Each scene shows the same named points in several views. A view is turned or mirrored, shifted and resized as a whole, has a little noise and may leave points out.
(in the rows, 100 means zero)

Scene 1
View 1
Q301: [ 91  88  97 105  99  99 103 105 114  93 107  97 102  95 113  94 101]
Q248: [ 93  90  97 102  98 100 102 104 116  91 105  98 103  94 112  93 101]
Q265: [100 105 107  90 101 110 100  92 116  84 103 107 112  89 106  96 100]
Q37: [ 92  87 101  97 105 105 105 104 121  85 106 100 101  87 113  97 107]
Q197: [100 113  98 101  87 100  97  94 105  98 103 104 113 104 103  91  84]
Q822: [102  95  96 100  96 104  97  88 120  80  96  95 100  97 114  90 100]
Q757: [ 98 100 100  98  95 104 100  96 114  89 102 101 107  95 109  93  96]
Q529: [ 97 114 105  93  94 106 101  99 106  95 108 112 117  96 100  96  89]
Q579: [ 93 105 103 100  95 102 100 103 106 100 110 106 111  98 105  95  92]
Q558: [ 96  92  96 105  96 100 100  99 115  92 101  96 101  97 112  92  98]
Q690: [103 116 116  78 105 118 102  89 118  78 104 116 119  83 101  98 102]
Q384: [ 89  77  95 107 101  98 105 108 120  90 105  92  94  93 118  93 108]
Q451: [ 96  90 104  94 105 108 103  98 122  81 103 102 103  86 112  95 108]
Q513: [101 109  98  99  90 103  98  92 108  93 101 104 111 100 104  91  87]
Q213: [107 108  96  99  88 105  95  80 115  81  91  99 106 102 107  87  88]
View 2
Q213: [ 81  85  85  77 114 100  94  93  96  87  72 113 105 119 135 112  96]
Q301: [ 96 102  80  87  98  94  97  94  93 115  99 133  97  81 108  90 105]
Q37: [ 98 104  76  95  94  79  99 100  94 106  99 123  88  82  97  87 108]
Q690: [ 86  93  75 114 115  71  84 111  93  54  80 101  62  93 113 102  95]
Q579: [ 87  99  88  94 112 107  83  95  96  95  94 138  79  78 128  97  93]
Q513: [ 82  92  88  86 114 106  87  92  98  89  81 127  90  97 135 106  91]
Q451: [ 97 100  73  96  96  72 100 102  94  98  93 112  90  91  98  91 108]
Q558: [ 95  99  79  86  98  90  99  93  95 109  96 127  96  89 108  93 105]
Q265: [ 88  94  79  99 107  81  89 102  93  81  85 113  80  93 115 100  98]
Q822: [ 91  90  77  74  99  87 105  94  97 108  80 112 117 118 114 102 105]
Q757: [ 89  95  82  88 106  95  92  96  95  97  89 123  91  93 118  98 101]
View 3
Q248: [ 96  81 102  98  76  97 104  89  98 108 113 101  98  91  79 107  87]
Q301: [ 99  80 102  98  77  95 105  87  99 112 114 102  96  92  78 109  88]
Q513: [ 94  99  89  83  61  97  91 107  86 107 114  97  90  85  72  93  77]
Q822: [ 88  90 107  97  65  95  94  94  99  87 110  90 115 101  66 100  72]
Q37: [ 87  78 100 110  82 102 109  91 102 105 112  98 100  84  84 108  91]
Q384: [101  70 112 104  82  94 111  78 108 107 114 103 105  99  78 116  89]
Q197: [100  99  87  75  61  94  89 106  82 112 116  99  88  85  72  91  77]
Q558: [ 99  84 102  93  70  93 101  91  97 104 113 100 100  94  73 104  82]
Q213: [ 87 101  95  88  57  96  86 106  87  91 112  88 106  93  65  91  69]
Q529: [ 94  99  80  88  68 103  94 112  85 115 115  99  81  70  81  92  84]
Q451: [ 81  83 100 115  78 107 106  96 102  99 111  96 103  84  83 107  87]
Q757: [ 91  91  95  95  70 101  98  98  94 105 113  98  96  87  77 101  82]
Q579: [100  91  88  88  72  97  98 101  88 119 117 102  82  79  80  98  86]
View 4
Q579: [ 90 110 103  90  91 101  96  94 109 104 106  95 109  97  83 106  96]
Q197: [ 87 118  99  93  85  94  98  93 100 110 112  92 113 105  86 110  98]
Q451: [100 106 112  90 107  99 104 101 110 115  89 115  98  96  94 106 101]
Q384: [ 97 100 114  83  92 100 106 100 114 106  71 105 101  95 102 104 109]
Q513: [ 90 117 101  94  91  94 100  95 100 114 109  97 111 105  88 110  98]
Q37: [ 99 104 112  87 102 102 102 100 114 111  87 111  98  94  93 104 101]
Q265: [ 97 114 108  93 107  99 102  98 106 117 108 110 102  99  85 108  94]
Q248: [ 94 105 108  87  92  99 103  97 110 109  88 102 104  97  94 104 102]
Q757: [ 93 112 105  91  95  97 103  97 104 113  98 103 106 102  91 109 100]
Q301: [ 94 103 109  86  89 101 102  97 111 106  86 100 105  96  95 104 104]
Q822: [ 94 115 105  92  94  89 110 103  95 122  88 110 107 110 105 112 109]
Q690: [101 117 110  97 122 101  98  98 106 121 121 116  99  97  77 107  86]
Q558: [ 93 107 106  88  89  96 103  98 105 111  89 101 107 101  96 107 105]
Q529: [ 92 116 101  92  96 101  95  93 106 109 117  96 109  98  78 107  91]
Q213: [ 91 121 100  96  93  87 106  98  92 123 106 105 111 112  96 113 102]

Which points are out of place in each view (at most two, in the order of its rows)? Write none if all are in place.
view 1: Q822
view 2: Q558
view 3: none
view 4: none
